Points, in no order, along strands that fork and pass close to each other.
Points whose rows are less than 36.1 apart are linked; no others are. Some points are linked to none.
Z_590: [ -1   4  -6  10  -3 -10  -5   3   8   8   0   1  -1   6  -4   5  12  -1
  19   0  14   1  -4   8  15   1 -12   8  -9  -6 -15  -6   2   1]
Z_3: [ -5   7   4 -16   8   1  -3 -10  10   7 -17  -9 -11  -2  14   4  -2   5
 -12   2 -12  -7   3  -3 -11  -1   5 -12  14  -7   0  14   5 -15]
Z_544: [ -7  -9 -13  -6  -7   3   2   7   3 -18 -11   2  16   8 -30   3  -4 -10
  12  -5  28   7   2  13   6  -4 -13  -8  -5   1  16   7 -11  -6]
Z_625: [ -1  -2   2 -16   0  -4   3 -10   5   3 -10  -7 -13   7   9   6  11  -1
   0  11  -1  -1   1   0  -7  -2  -8  -8   7  -5  -1  -8  -6  -5]
Z_537: [  8  29   9  32  -8  10   1  11  11   7  10  10   5   4 -15   4  -3 -11
   6  -9  -6   4  -2  -2  24  18  -3  15 -10  -5 -16  -1 -10 -10]
Z_954: [ -6  -8 -11 -15  -1   7   4  -3   1 -19 -13   0  13   6 -20   5  -3  -6
  11  -2  25   9   0   8   3 -13 -13 -16  -1   8  19   2 -12  -7]
Z_581: [  4  -5   5  24   6   1  -2   8  -5   8  24  12  -9  -7  -1 -14   3  14
  12   7   1 -13  -6  -3   6  -1  10  11  -8 -10 -20  -8  -1  11]
Z_991: [ -9 -10   2   0  -1   4  12   2  -1  -9  -4   6   2  11 -13   0   1  -1
   7  10  18  -9   5   8  -5   1   6   7   6 -10   2   4  -3  -1]
Z_677: [ -3  -5   2  -3   2 -17  -5   7   9  24 -10  -2 -13   0  20  -4  10   3
  -5   6 -12 -13  -5   9 -10  14  11  12  11 -23 -11  10  21  12]
Z_791: [-12  -8  -4 -21   7  -9  10  -3   4  -5 -27  -3  -1   6   6   5  -4   5
  -9   1   6 -12  -2  14 -15  -4   4  -8  17  -9  14  17   8   5]
Z_785: [ -2  10  -1 -11  13   1 -15  -9   9  14  -8  -6  -9 -12  14  -4  -7   9
 -12  -5 -16  -6   7  -9  -8  -4   9 -11   8  -6  -2  25  12 -17]
Z_577: [ -5   1 -12 -24   5   0   0 -15  11  -5 -21  -9  -5   8   2   9  10   0
   7   2  13   6   0   6  -2 -10 -14 -23   6  -6   7  -1 -17 -14]
Z_52: [  1  -1   0  21  -1  24  -2   0  -6 -11  11   6  10  -5 -21   0  -9   1
   5  -7   4   5   7 -18   6 -11  13  -1  -3   9   1  -1 -12 -12]
Z_918: [  3 -16  -2 -16  -6 -18  -3   4 -18   0  19  -3  -6 -13  13 -16   1   0
 -15  -1  -9   3   1   2 -14   9  -5   7  -4   2   4  -9  17  26]
Z_678: [  6  18   0  16   7  -1  -7  -3  -1  11   9   0   1  -5   4  -1  -4   8
  10  -7  -7   3  -7  -4  16  -7  -1   2 -14  11 -14  -4   7  -2]
Z_649: [  0 -10 -14  22  -7  11  -9   5 -12  -8  14   1  23  -4 -24  -7  -3   1
  18 -16  16  19  -6 -11  15 -11   5  -3 -16  16   4 -10  -9   2]
Z_979: [  7  20   2  35 -16   6   1  22   1  -5  18   3  14   6 -32  -3  -7 -12
   3 -16  -3   7  -4  -2  23  27  -5  17 -22  -2 -10  -5  -8   1]
Z_781: [  2  -8   5   5  14   9 -11  -1  -5   7  15   7  -8 -15  10 -14  -5  16
  -3   8   0 -18  10 -10  -7 -10  16  -3   7  -8  -6  14   5  -5]
Z_317: [  4 -20 -11  -6  10   7 -18 -10 -17   1  14   4   4 -20   5 -13   1  20
   6  -7  12   5   4 -12  -4 -24   5 -19  -2  12  13  -1  -3  -2]
Z_351: [ -9  -9  -5 -22   5 -14  -8  -3  -3   0 -10  -7  -2  -9  11  -8 -10   7
 -14  -5  -1  -7   4   6 -13  -3   2  -4   5   0  10  21  23   6]
Z_767: [ -1   3   5 -11  -4  -9   5  -8  16   4 -18 -13 -12  16  13  13  15 -10
   1  13  -5   2  -4   7  -3   3  -8  -6   6  -7  -1 -11  -6  -3]
Z_556: [  7  18  14   6   3   0  -2   0  15  20  -1   5 -14  -2  18   7   3  -1
  -6   8 -28  -7  -8  -3   0  10   7   4   1  -5 -20  -2   4  -7]
Z_748: [-11  13   3  12   4 -13   6   2  10   7 -23  -5   9  12   9   5  -9   4
  -5  -6  -4 -13  -3  12   6   8  11  17   3   1  -7  17  20   0]
Z_98: [ -4 -17  -5 -23  -6 -23   2   6 -15  -8   1  -4   2  -5  14 -14  -4  -2
 -20   0  -2  -8   5  13 -19   9  -2  11   3  -1  13   9  25  25]
Z_265: [ -5   9   3   2  -9   2  10   4  15 -12 -18  -8   8  21 -22  15   0 -23
   2   0  10   5   4   9  11  12 -11   2   2  -7   7   6 -15 -11]
Z_548: [  2 -21 -12 -11   5  17   1 -11 -18 -15   4   9  14 -10  -7  -2  -5  10
   5  -5  16  11   4 -10  -7 -26   3 -22   2  19  26  -8 -16  -5]
Z_206: [ -8  -8   5  -5   3  -5   4   1   8  20 -15   0 -13   6  15   1  10   5
  -4  10  -5 -18  -1   8 -16   7  16   7  19 -27  -7  13   7   1]
Z_875: [ -3   6   0   8  -4   6   6  -1   0  -9  -2  -4   8   8 -15   7  -2  -9
   8  -3  10   9   0   0  11   0  -5   2  -9  10   0  -6  -7  -8]
Z_747: [ 13  27   4  30  -7  19  -6   6   5   5  20   9   3  -4 -13   7   0  -7
  10 -11  -9  12  -4 -13  23   5  -4   5 -13   2 -15  -7 -15 -14]
Z_823: [-10 -15  -1  -3  -3   0  17   4 -10 -17  -4   8   8  13 -14  -3  -3  -1
   5   7  20 -12   2  13  -6   0   4   7   2   2   9  -1  -2   7]
Z_413: [  2   0  -3  24   5  -8  -5   8  -3  11  18   9  -3  -6   1 -15   0  14
  18  -2   4  -8 -11   5  14  -2   2  12 -17  -4 -22  -5   9  17]
Z_982: [ -8  -3  -4 -14  -2 -20   9  -1  10  -5 -32 -17  -1  18  15  12   5  -7
  -8   5  -3  -3  -5  16  -7   4  -4   1  10  -4   7   2  12  12]
Z_385: [  1  22   1  13 -15  -5  -1   8  15  -1  -7  -4  11  18 -16  16   5 -24
   4 -11   8  11   1   9  24  20 -20  10  -7  -9   2   9  -9 -12]
Z_540: [  0 -17  -2 -13   5 -10  -3  -1 -16   5  14   3  -6 -10  12 -14   2  11
  -8   6   3 -10   4   0 -13  -4   4  -1   3  -4   4   3  11  11]
Z_177: [-11   8   5   5   5  -4   7   0  14  10 -27  -4   1  11   4   7  -2   1
  -2  -2   2 -11  -1  11   1   5  10   9  11 -10  -4  16   9  -5]
Z_271: [ -8   2  -1 -12   9   8   6 -10  -1 -13 -14  -1   6  -1  -7   2 -15   6
  -6  -2   3  -2   7  -3  -8 -16   5 -13   7  14  17  11   0 -11]
Z_568: [  2   5   2 -22  -7 -10 -13  -2   7   7   0 -13 -10 -17  14  -8  -6 -11
 -23  -4 -23  11   5  -6 -14  14  -4   3   5  -6  -1  13  19   7]
Z_888: [ -3   7   8   2  -7  -8  10   0  17   2 -17 -10  -7  22   5  13  15 -13
   5  11  -2   1  -4  12   3   7  -6   4   3  -5  -5  -9  -6   1]
Z_290: [  6   8  13  -2  -1  -8  -2   3   9  19   6   3 -20  -3  19   0   5  -3
  -9  10 -29  -8  -6  -1  -8  13   6   5   3  -7 -16  -5   9   5]
Z_114: [  7  -5  -6  -4  10  -3 -20  -5 -12   8  18  -6   0 -24   9 -16  -8  12
  -5 -11  -8   7   1 -14  -1 -12   2 -10  -9  16   3   1  15   8]
Z_741: [ -7  11   3   6  -4   0   3   1  22  10 -20  -2  -1  15  -5  12   9 -10
   6  -2   7  -3   1   9   9  11  -1   7   8 -21  -7  10  -7 -15]
Z_820: [ -5  11   9 -12   6  -2   4  -5  13  10 -27 -12 -10   3  15  11  -4  -2
 -18  -1 -18  -6  -1   1 -11   5  11  -5  19 -10   2  16   7 -10]
Z_15: [ 10 -19  -3 -25 -10  -8  -3   0 -23  -3  29  -4  -5 -20  11 -16  -1  -5
 -22  -2  -9  15   5  -9 -15   6 -11   2   0   6  12 -13   6  23]
Z_975: [  4 -18  -1  -5  -3  20  14  -4 -14 -20   5   2   5   5 -10   6   4  -6
   4  10  15   9   4  -8  -5 -10  -4  -8   6   8  15 -19 -24  -3]
Z_714: [  2  -8   4  -8   4  16   7  -8  -9 -12   4   2  -6  -2   2   5   1   2
  -3  11   0   0   7 -12 -10 -10   1  -9  10   7   6 -10 -13  -8]
Z_634: [  2  14  12   2   0 -10   4   0   1   5  -3  -8  -5   2  14   4  -8  -2
 -12   3 -24  -1  -5  -1  -2  10   2   6  -5  14  -7  -6  15   6]
Z_872: [  4  19  14   7   5   6  -1  -3   8  11  -3   1  -9  -3  14   7  -6   1
 -10   6 -24  -6   2  -9  -2   3  10   2   4   4 -14   3   5 -11]
Z_972: [ -5  -2  -6   6  -9   2  -6  12  11  -2  -3   4   6   8 -29   4   5 -14
   8  -6  20   0   7   5  10  15 -10   4  -4 -21   1  12  -6 -11]
Z_112: [ -9   9   8  -3   3  -4  11  -2  15   9 -32  -9  -5  11  10  12  -1  -2
  -8   0  -7 -10  -3  10  -8   6  12   2  19 -14   1  15   4  -7]
Z_547: [ -2  27   1  17  -5  -6   2   1   6  -1  -6  -3  14  13  -1  11  -2  -6
   7 -11   4   7  -4   8  20   5 -10  10 -12  14  -6   0   3  -5]
Z_6: [ 11  11   9  -6  -2 -12 -12   7  14  24  11   1 -19 -16  19 -10  -2  -6
 -15   2 -37   0  -8   1  -8  21   1   8  -1 -11 -18   2  17  13]
Z_673: [  8 -29  -4  -1   0  16  13  -4 -34 -19  14  13  24 -10  -3  -8  -7  14
  -4  -5  15   3   2  -8  -9 -21  17  -7   3  17  28 -11 -14   5]
Z_241: [ -9  -7  -1 -10   4 -16   0   0  -3   1 -12  -5   1   1   9  -2  -5   7
  -7   0  -1 -11  -1   7  -8   1   5   6   2   2   4  12  21   7]
Z_316: [ -1  13   7  21   6  14  -4   1   7   8   6   8   0  -1  -5  -2  -6   6
   3   1  -2  -9   6  -7   9  -1  13   7  -1  -3 -13  10  -1 -14]
Z_877: [  5   2   6  15  -1   8   5  -1  -8  -2  14   0  -3   1  -4   4   2   0
  10   2  -7  10  -8  -9   5  -4  -2   0  -9  14 -11 -24  -9   4]
Z_719: [  2  21   7  26 -13  -5   4  16  20  11   3   8   1  15 -14   7  10 -15
   9  -2  -3   1  -4  12  19  26  -7  21  -7 -15 -18  -3  -6  -1]
Z_99: [ -3   6  -7  15  -1   9 -12   3   5   1   5   4  11  -2 -24  -3  -2  -1
  13 -12  17   1   7  -4  17  -2   0   0  -8  -5  -2  13  -4 -16]
Z_409: [ -2   6  14  -8   4  10  12  -7   4  -8 -12  -5  -6   7   3  12  -6  -6
 -11  12 -12  -5   5  -6 -10  -2   6  -5  10   9   3  -2  -5 -11]
Z_968: [ -5   0  -6  15  -6 -10   6   8  -5  -9   1  -2  12  12  -9   0   2  -1
  14  -3  13   2  -7  12   7   3  -7  14 -15  12 -10 -13   3  14]
Z_782: [ -2  -4  -4  23  -1  -9  -1  11  -7  -2  11   4   4   4  -8 -10   1  11
  16  -2  12  -6 -10   8  10   3   2  15 -16   6 -17 -10   7  19]
Z_659: [ -4  -7   1 -19  -7 -25   8   4   9  -2 -28 -19  -7  15  20   9   7 -12
 -17   7 -14  -2  -3  14 -13  11  -3   3  12  -7   8   2  16  20]
Z_681: [ -1   5   6 -19  -8 -17  -5   1   6   5  -6 -15  -8  -6  16  -2  -5 -13
 -21   0 -26   7   0   2 -13  16  -4   6   2   1  -1   5  21  15]
Z_485: [-2  9  7  0  1 -3  4 -3  1  1 -5 -6 -4  7  5  7 -3 -1 -2  4 -7  0 -2  0
 -1  1  0  2 -3 11 -5 -6  7 -1]
Z_314: [  2  31   3  27  -6   3   5   3   0  -1   8   0  14   9  -5   9  -5  -7
  10 -18  -4  14  -9   0  25   6  -9  10 -18  18  -8 -10  -4   0]
Z_146: [ -5  -7  -6 -22   0  -7  10  -6  -1 -18 -20 -14   7  11   3   9  -1  -5
   3  10  11   8  -3  12  -1 -10 -15 -14   0  14  18  -5  -4   5]
Z_246: [  2 -20 -15  21  -8  22  -4   1 -20 -11  18   3  25  -7 -21  -6  -1   0
  16 -12  15  24  -9 -17   9 -14   9  -6 -11  13   9 -15 -17   4]
Z_870: [ -2  -5   6  10   4  22   3  -2  -8 -12   8   9   5  -5 -12  -2  -8   9
   1   3   6  -7  12 -11  -3 -11  16  -1   7   5   3   4  -8 -11]
Z_712: [  0  -1  10 -13   5   6   2  -5  -8  -5   2  -2  -7 -10   8  -3 -12   4
 -20   4 -17  -7  10 -10 -17  -1   9  -4  10   6   7   7  10  -3]
Z_760: [-10  -2  -3  -3  16   4  -9  -7  11  12  -9   2  -5  -6   6  -7  -1  15
   2  -3  11 -18   6   3  -5  -8  12  -9  12 -18  -2  28   2 -15]
Z_304: [  0 -16  -9 -17   4  11   9  -8 -13 -21  -4   3  12  -3  -8   0  -7   5
   4   1  18   9   1   0  -7 -21  -3 -19   3  17  27  -7 -13  -1]
Z_657: [  1 -11   5 -26   2  -1   9  -7  -6  -4  -3  -2 -13   5  12   3  10   0
 -12  17  -4  -4   5  -1 -17  -2  -4  -9  14  -7  10  -8  -8  -1]
Z_331: [  5  -3   1 -28  -7  -3 -13  -4  -1   4  14  -8 -14 -22  12 -15  -4  -9
 -27  -1 -18  11  12  -9 -19  10  -5   2   8  -9   4   9  11   6]
Z_718: [ -4   4   1  -1   4  16   5  -7  -4 -18  -9  -1  10   2 -15   5 -13  -1
   0  -3   6   4   7  -5   1 -14   4  -9   1  18  12   2  -6 -13]
Z_808: [  3 -10 -11  -2  13   2 -23 -11  -6   7  12   2   0 -19   5 -14   2  18
  13  -7  12   1   3 -11   2 -23   2 -17  -8   7   2   6   2  -7]
Z_221: [  3  18   9   5  -6 -17   1   0  19  18 -12  -4 -10  13  19  14  15  -6
   1   3 -18  -1 -12  10   7  12  -6   7   0  -5 -14  -9   5   2]
Z_9: [  2   9  14  -4   2  -1   1  -1  -1   4   0  -4  -9  -5  12   0  -9  -1
 -17   5 -26  -5   2  -9  -9   6   9   3   4   7  -7   1  13  -1]
Z_320: [ -3  -5  -6  10  -8  11  -9  10   1  -7   6   6  11  -2 -35  -4  -4  -7
   7  -8  19   1   8  -3  10   6  -2   1  -7  -8   2  11  -9 -12]
Z_464: [ -4  14   2   8 -13  -4   3   8  22   1 -18  -5   6  20 -17  16  10 -22
   1  -5   8   3   2  12  16  21 -13   9   3 -19   2  10 -10 -12]
Z_345: [  7  10   0  -8  13   7 -18 -10   4  10   3  -3 -13 -20  15  -4  -3  10
 -10  -1 -18  -4   9 -18  -7  -7   7 -13   4  -1  -6  11   4 -16]
Z_576: [ -7   0   1  -2   0   5   3  -4  17   8 -15   3 -10   9  -3   7  14  -3
   8   9   9  -8   2   6  -5   4   2   0  12 -25  -8   6 -11 -14]
Z_450: [  9 -10  -8  23   0  26  -4  -8 -17  -9  19   3  12 -15  -5  -1  -3   9
   7  -8  -6  20  -3 -30   5 -20  12 -10  -1  20   2 -17 -15   1]
Z_922: [  4 -21 -12   7  -7  23   0  -1 -17 -17  13   7  19  -8 -22  -3  -1  -2
  12  -6  20  18  -1 -13   2 -13   2 -11  -4  11  16 -12 -22  -2]
Z_799: [  3  -5   4  12  -8  12   1   6   3   0  15  11 -10   4 -17   2  13  -6
  14  11   6   1   2  -7   3   7  -2   7   1 -14 -15 -16 -18  -5]
Z_474: [ -4 -13 -10   9  -5   5  -3   3 -13 -11   7   1  17   1 -17  -4  -1   2
  18  -8  20  12  -6   0   9 -10  -1  -2 -14  16   4 -12  -4   5]
Z_885: [-13  -5  -7 -15   5   5  11  -3   9 -15 -21   8   6   7 -15   4  -5   1
   2   0  22  -7   1  13  -6 -10   0 -12  16 -10  16  17 -10  -8]
Z_313: [ -4   3  -5   1 -11   4   2  11   8 -17 -13  -6  15  15 -34  10  -5 -22
   0  -6  16   7   6   6  13  15 -16  -1  -4  -7  14  11 -11 -11]
Z_479: [ -7 -13  -1 -29   1 -11  14  -2  -3  -8 -18  -4  -5   5  12  -1  -2   1
 -17   6   0  -9   1  13 -20  -1   1  -6  17 -10  18  10   8   9]
Z_688: [  9  30   0  14   4  -7  -9  -3  15  23   3   7  -5  -1  13   7   7   1
  14  -8  -6   1  -8   4  22   4 -10   6 -11  -9 -18   1   0 -11]
Z_860: [  4   5   5  24  -8  11   1  12   3   5  18  10  -6   2 -20  -1   4  -6
  13   4   1   2  -2  -5  11  12   0  11  -7 -11 -20 -13 -12  -2]
Z_813: [ 13  30  13  31   0   5   3   9  16  17  15  18  -4   2   0   4  -1  -2
  10  -3 -19  -3 -14   4  20  12  -1  16 -13  -5 -27  -8  -9   0]
Z_876: [ 13  24   9  27   7   4   0   5   9  16  13  13  -5  -5   3  -1  -5   5
   8  -2 -17  -5 -10  -2  17   4   6  11 -12   0 -26  -5  -1   0]
Z_155: [ 15  13   9  24  10   8  -6   4  -4  10  21   7  -8 -16  10  -9 -11  10
  -1   0 -28  -4  -5 -16   6  -3  13   2  -9   9 -19  -8   4   4]
Z_454: [ -7  -2  -1 -17   1 -12  11  -7   6 -11 -26 -17   2  17   9  11   1  -7
  -2   8   2   3  -2  13  -1  -4 -12  -7   5   8  12   0   2   4]
Z_891: [ -3 -21  -6 -20   1 -11  14   0 -17 -16  -2   3   7   5   5  -3   1   5
  -3   7  15  -8   0  15 -12  -7  -4  -3   1   6  20  -5   5  13]
Z_159: [  1 -24  -2  -6   2   6  14  -1 -28 -19  10  12  15  -3  -4  -9  -8  12
  -4   0  17  -6   3   3 -11 -14  12   0   3  12  23  -6  -5   6]
Z_851: [ -3  -1   4  10  16  11 -11  -1   7  11   5   7  -5  -9   6 -13  -5  14
   1   6   6 -19   8  -5  -1  -5  17  -2   7 -13  -9  25   4 -11]
Z_171: [  6   0   2   0  10  -6 -16  -1  -7  10  17  -4  -6 -21  12 -17 -10   9
  -9  -5 -15  -2   3 -11  -3  -3   7  -1  -9   9  -6   9  19   7]
Z_967: [ -3  -3   5   5  -5   7   3   3   7   4   4   8 -12   8  -8   2  13  -3
  10  15   6  -6   3   2  -1   5   3   6   7 -17 -12  -4 -11  -7]
Z_253: [  4 -25  -6 -27   2  -2  18  -3 -22 -15   3  11   6   1   5  -3   2   8
  -6   8  22  -6   4  11 -14 -14  -6 -12   9   2  29  -6  -7   6]
Z_14: [ -1 -17  -1   2   4  15   4  -3 -16 -11   9  10   8  -8  -9  -7  -7   9
   2   1  15  -3   5  -5  -5 -17  12  -4   2   9  14  -2  -6  -4]
Z_366: [ -7  -9  -8   3  -7  -3   5   4  -9 -13  -3  -1  11  12 -12   2   2  -3
  16   1  21   3  -4  11   6  -1  -7   6 -11  13   1 -11  -2  11]
Z_988: [ -4  -8  -7 -26   8  -7  -9  -9  -4   2  -6  -5  -5 -10   9  -7  -3  11
  -9  -2   2  -6   4   0 -13 -10  -2 -14   7  -1  10  13   9  -2]
Z_158: [ -8   5   1   2   1 -20   4   3   6   2 -19  -8   1   8  11   5  -2   3
  -4  -2  -5  -8  -5  12   1   7   2  11   1   4  -6   6  21  10]
Z_330: [ -6   3  -5  14  -8 -10   0  10  13   5  -6   3   2  13 -13   6  10  -7
  15  -2  16  -2   0  13  16  10  -9  16  -5 -15 -14   4   1   1]
Z_563: [  2  19  -6   8   2 -22 -10   0   8  18  -7  -3  -1   4  20   8   8   4
  10  -9  -5   4 -11   9  17   0 -14   8 -11   1 -14   0  14   4]
Z_948: [  2   9   3  28 -14   6   2  16   1  -5  16   3   5   7 -26   0   1 -10
  10  -6   3   7  -3  -1  15  16  -3  14 -15  -3 -14 -14 -10   2]
Z_589: [ -7 -18  -5 -10  -2  -7  19   3 -18 -21  -8   6  14  11  -5  -5  -3   4
   1   7  21 -11   0  18  -9  -2   3   7  -1   9  17  -4   3  16]
Z_135: [ -2 -10  -2 -10  -4 -23  -3   8 -11   3  10  -3  -4  -8  13 -15  -4   4
 -14   1  -7  -8   0   7 -14  12   0  13  -2   0  -2   5  27  27]
Z_887: [ 11  16  10  25  -2  17   3   2   2   2  14   5  -2  -1  -5   8   1  -3
   8   0 -13   9  -6 -14  13   0  -1   3  -8   9 -19 -19 -15  -6]
Z_557: [ -2  10   0  -1  -2 -19   1  -1  -2  -3  -8 -16   3  10  14   8  -1  -5
  -2  -1 -11   9  -9   8   6   1 -14   1 -12  23  -4 -14  12  14]
Z_376: [  4  24   2  23   3   4   0  -3  -5   3  10  -2   7   0   0   4  -5   1
   9 -13 -10  15  -9  -8  18  -5  -5   3 -16  23 -11 -12  -1  -1]
Z_186: [  5  24   0  28 -14   0  -6  19   6   2  11   6  16   7 -28   2  -6 -14
  -1 -18   2   3   2  -1  27  29 -11  16 -17 -10  -3   7  -3  -7]
Z_757: [ -9  -7   3  -5   1   1  10  -2  14  11 -19   2 -13  12   4   6  14   0
   1  11   4 -16   2   9 -14   6  10   2  20 -27  -3   9  -6  -6]
Z_683: [  0 -14  -1 -16   4 -11  -8  -3  -5  13  10   1 -18  -9  16 -10  11  10
  -5  10  -3 -11   2  -1 -14   0   3   0   6 -17  -4   2  10   4]
Z_163: [  0  -2  -7 -24   9  -6 -16 -11   2   9  -2  -7 -12 -15  16  -6   5  10
  -6  -1  -4   0   3  -4  -9  -6  -3 -15   4  -7   1   7   8  -6]
Z_643: [ -2  -3   7 -20  -5 -18   6  -1   0  -3 -10 -14  -8   5  15   1   1  -8
 -18   8 -17   0   0   4 -16  11  -3   3   5   1   6   0  15  14]
Z_847: [  0  15  13   8  -4  -4   7   3  20  15 -10   0  -9  16   8  12  15 -11
   5  10 -11  -3  -7   9   4  11   1   8   4  -9 -14  -9  -3  -4]
Z_53: [  8 -10  -1 -31 -11  -5  -9  -2  -9   0  23  -5 -13 -24  12 -16  -1  -8
 -25  -1 -13  18  10 -10 -19   9 -11   1   4  -3   8  -3   6  14]
Z_403: [ -6 -10  -5 -15   4  14  11  -4  -3 -22  -7  14   6   1 -17   1  -9   1
   1   3  23  -6   6   6 -10 -14   1 -16  12  -1  21   8 -16  -8]
Z_661: [-16  -5  -5 -11   8  -4   6  -3  10  -2 -26   2   3   7  -5   4  -2   6
   2  -3  18 -12   1  14  -6  -7   5  -4  16 -14   9  21  -1  -4]
Z_992: [  7   5  10  -8  -4  -8  -8   6   3  13  17  -2 -15 -20  15 -15  -7  -7
 -20   3 -31   3  -1  -7 -16  18   3  11  -1  -4 -12   3  16  15]
Z_896: [  3 -19  -4 -31   4   1  14  -8 -12  -9   1   4  -7   0   8   0   7   6
  -7  11  10  -6   6   5 -17 -11  -7 -16  13  -5  21  -7 -13   1]
Z_733: [ -9  -8 -10   2 -11  -3   5  10   3 -17 -10   0  17  15 -25   3  -1 -11
  12  -1  25   2   1  15   8   7 -11   8  -7   1   6   2  -3   3]
Z_347: [ 12   5   0   6  15   9 -18  -9   0  12  13   3 -10 -20  11  -8   0  13
   3   0 -11  -4   5 -21   3 -11   7 -10  -3   1 -11   4   1 -11]
Z_288: [ 14  10   7  29   6   9  -2   5  -3  10  22   9  -7 -11   2  -9  -6  11
   9  -1 -18  -2 -10 -11  11  -5   8   5 -15   4 -23 -13  -3   7]
Z_524: [  8 -19  -8  15   5  18  -8  -8 -22   0  24   2  12 -21   5  -8  -4  16
   1  -8  -7  15  -3 -28   0 -22  15 -13  -4  22   9 -14  -7   8]
Z_593: [ -3 -11 -10 -23   5   3   8  -9  -6 -19 -13  -3   9   4  -6   6  -2   0
   6   6  18   8  -2   7  -3 -16 -12 -20   1  13  25  -7 -11   1]
Z_881: [ -3   6   3  18 -11  -6   5  12  17   9  -3   5  -2  17 -13   5  14 -12
  12   5   7  -4  -1  12  11  19  -4  18  -1 -20 -17  -3  -4   1]
Z_436: [  6  -7   2   7  14  12 -13  -5  -7   6  17   6  -6 -16   6 -13  -2  16
   2   4  -4  -8   8 -17   0 -15  12  -6   2   1  -6   5   0  -5]
Z_312: [  4 -16   2  -5   2   0   1  -2 -19  -1  18   4  -7  -7   9  -8   2   9
  -2   5  -2  -3   1  -7  -8  -6   1  -1  -2   6   1 -15   3   9]
Z_125: [ -2 -10  -1 -14   0 -17  -7   5   3  19   2  -1 -19  -8  21 -10   8   2
 -12   7 -13 -11   1   5 -16  13   6   9  10 -23  -6  10  18  13]
Z_753: [  0 -17  -9 -20  10   7  -8 -11 -14  -6   3   5   7 -14   2  -9  -5  16
   0  -6  11   3   5  -6 -10 -25   2 -23   2  14  22   1  -3  -4]
Z_130: [ -4 -17  -4 -33  -7 -20   9   2  -7  -9 -12  -6  -2   1  14  -5  -4  -5
 -25   1  -4  -8   5  15 -23   8   0   3  14 -11  20  13  17  22]
Z_361: [  4  -9   3 -10   1  19  10  -8  -2 -15   0   0  -7   3  -5  10   8  -4
   2  15   4   4   8 -10  -8  -8  -6 -11  12   1   6 -15 -29 -12]
Z_92: [  0  27  -2  16  -9  -2  -3   2   6  -5  -5  -7  16  17  -9  15   1 -16
   8 -16  10  15  -1   8  26   7 -21   6 -13  10   3   3  -5  -9]
Z_632: [  2  12  12 -13  -5 -15   3  -6  21   9 -22 -20 -13  15  23  15  15 -13
  -8  12 -21   7  -6   8  -2   8  -6  -8   6  -2  -2 -11  -4  -1]
Z_666: [  8  27  14  27  -7  -2   6  11  21  18   5  14  -4  11   2   8   9  -8
   9   1 -16  -3 -13   9  18  18  -3  17  -9  -8 -24 -11  -7   0]
Z_104: [  2   2   6  -5   3 -10 -11   3  -3   9  15  -3  -7 -19  10 -17 -12   0
 -17  -1 -22  -2   3  -7 -10  10   5   7  -5   1  -6   9  23  13]
Z_232: [  5  -9  -1   9   4   3   1  -1 -16  -1  18   2   0  -8   1  -6   1  10
   5   0  -2   4  -5 -11   0  -7   4  -1 -10  14  -5 -18   2  10]
Z_724: [ -1   3  -9   3 -13  -4  -7  14   9  -5  -8  -4  11  11 -33   8   3 -19
   1 -11  17   7   5   5  16  20 -20  -2  -7 -17   9  12  -8 -13]
Z_773: [ 10 -14  -7   4   8   6 -16  -7 -20   4  20  -4   4 -22   9 -15  -5  14
  -4 -11  -9  12  -1 -22  -2 -16  10 -12  -9  21   8  -8   6   9]
Z_43: [  7 -10  -6  20  -1  31  -7  -3 -10 -13  15   6  12 -12 -19   2  -5   5
   7  -9   4  14   7 -28   6 -17  13  -7   2  13   5  -6 -19  -9]
Z_4: [ -1  16  -2   8  -3 -15  -2   0  10  10  -7  -3  -1  14   9  12  11  -2
  14  -2   2   6  -8  10  15   3 -17   7  -8   0 -14  -7   5   2]
Z_622: [  0  -4  -8 -11  10  -4 -16 -10  -2   9   3  -2  -7  -9   9  -6   4  12
   8  -3   5   0  -1  -6   0 -13  -3 -12  -4   1  -2   1   6  -7]
Z_162: [  4  20   0   3  -2 -26  -7   2  16  19 -15  -7  -6   8  28  11  11  -4
   2  -6 -15   2 -13  11  12   7 -10   9  -4  -4 -14  -1  15   8]
Z_592: [  0   6  -6   5   9  -6 -14  -4   0   9   3  -1   1  -7   4  -3   1   9
  11  -6   6   0  -4   0  11  -9  -2  -1 -10   4 -10   3  10  -4]
Z_346: [ -3  -5  -3  -8   3  22   6  -6  -2 -21  -5   7   6   0 -21   6  -8  -1
   2   0  13   2   9  -7  -5 -15   2 -14   9   8  14   2 -20 -15]
Z_653: [  4  -8   7 -13   4  11   7  -7 -14 -11   5  -1  -6  -7   8   1  -6   5
 -18   9 -14  -4  11 -13 -18  -5   4  -7  13  11  10  -6  -3  -3]
Z_363: [  5 -24  -8  -2  -6  25  10   0 -18 -24  11  11  13  -4 -23   0   2  -3
   7   3  22  12   4  -9  -3 -12  -1 -11   4   2  22 -12 -28  -4]

A fork is a point with three links. Follow the links from the first point to the second and name the forks in between, in order.
Z_661, Z_954 -> Z_593
Z_747, Z_314 -> Z_576 > Z_464
Z_206, Z_544 -> Z_576 > Z_464 > Z_622 > Z_593
Z_3, Z_741 -> Z_622 > Z_464
Z_146, Z_361 -> Z_593 > Z_366
Z_782, Z_547 -> Z_366 > Z_593 > Z_622
Z_186, Z_125 -> Z_576
Z_53, Z_547 -> Z_593 > Z_622
Z_99, Z_376 -> Z_464

Follow the links from the first point to the second, and from the first to the third. Name the last point that the two ways share.
Z_206, Z_724, Z_678 -> Z_464
Z_146, Z_741, Z_158 -> Z_622
Z_860, Z_177, Z_320 -> Z_464
Z_246, Z_568, Z_753 -> Z_593
Z_918, Z_808, Z_733 -> Z_593
Z_785, Z_385, Z_982 -> Z_622
Z_799, Z_537, Z_351 -> Z_576

A fork is a point with three links, a tip a point with one. Leave the first point through the second and follow the links. Name the first fork or tip that comes.
Z_673, Z_159 -> Z_9
Z_540, Z_683 -> Z_576
Z_464, Z_385 -> Z_622
Z_288, Z_876 -> Z_767
Z_221, Z_162 -> Z_155
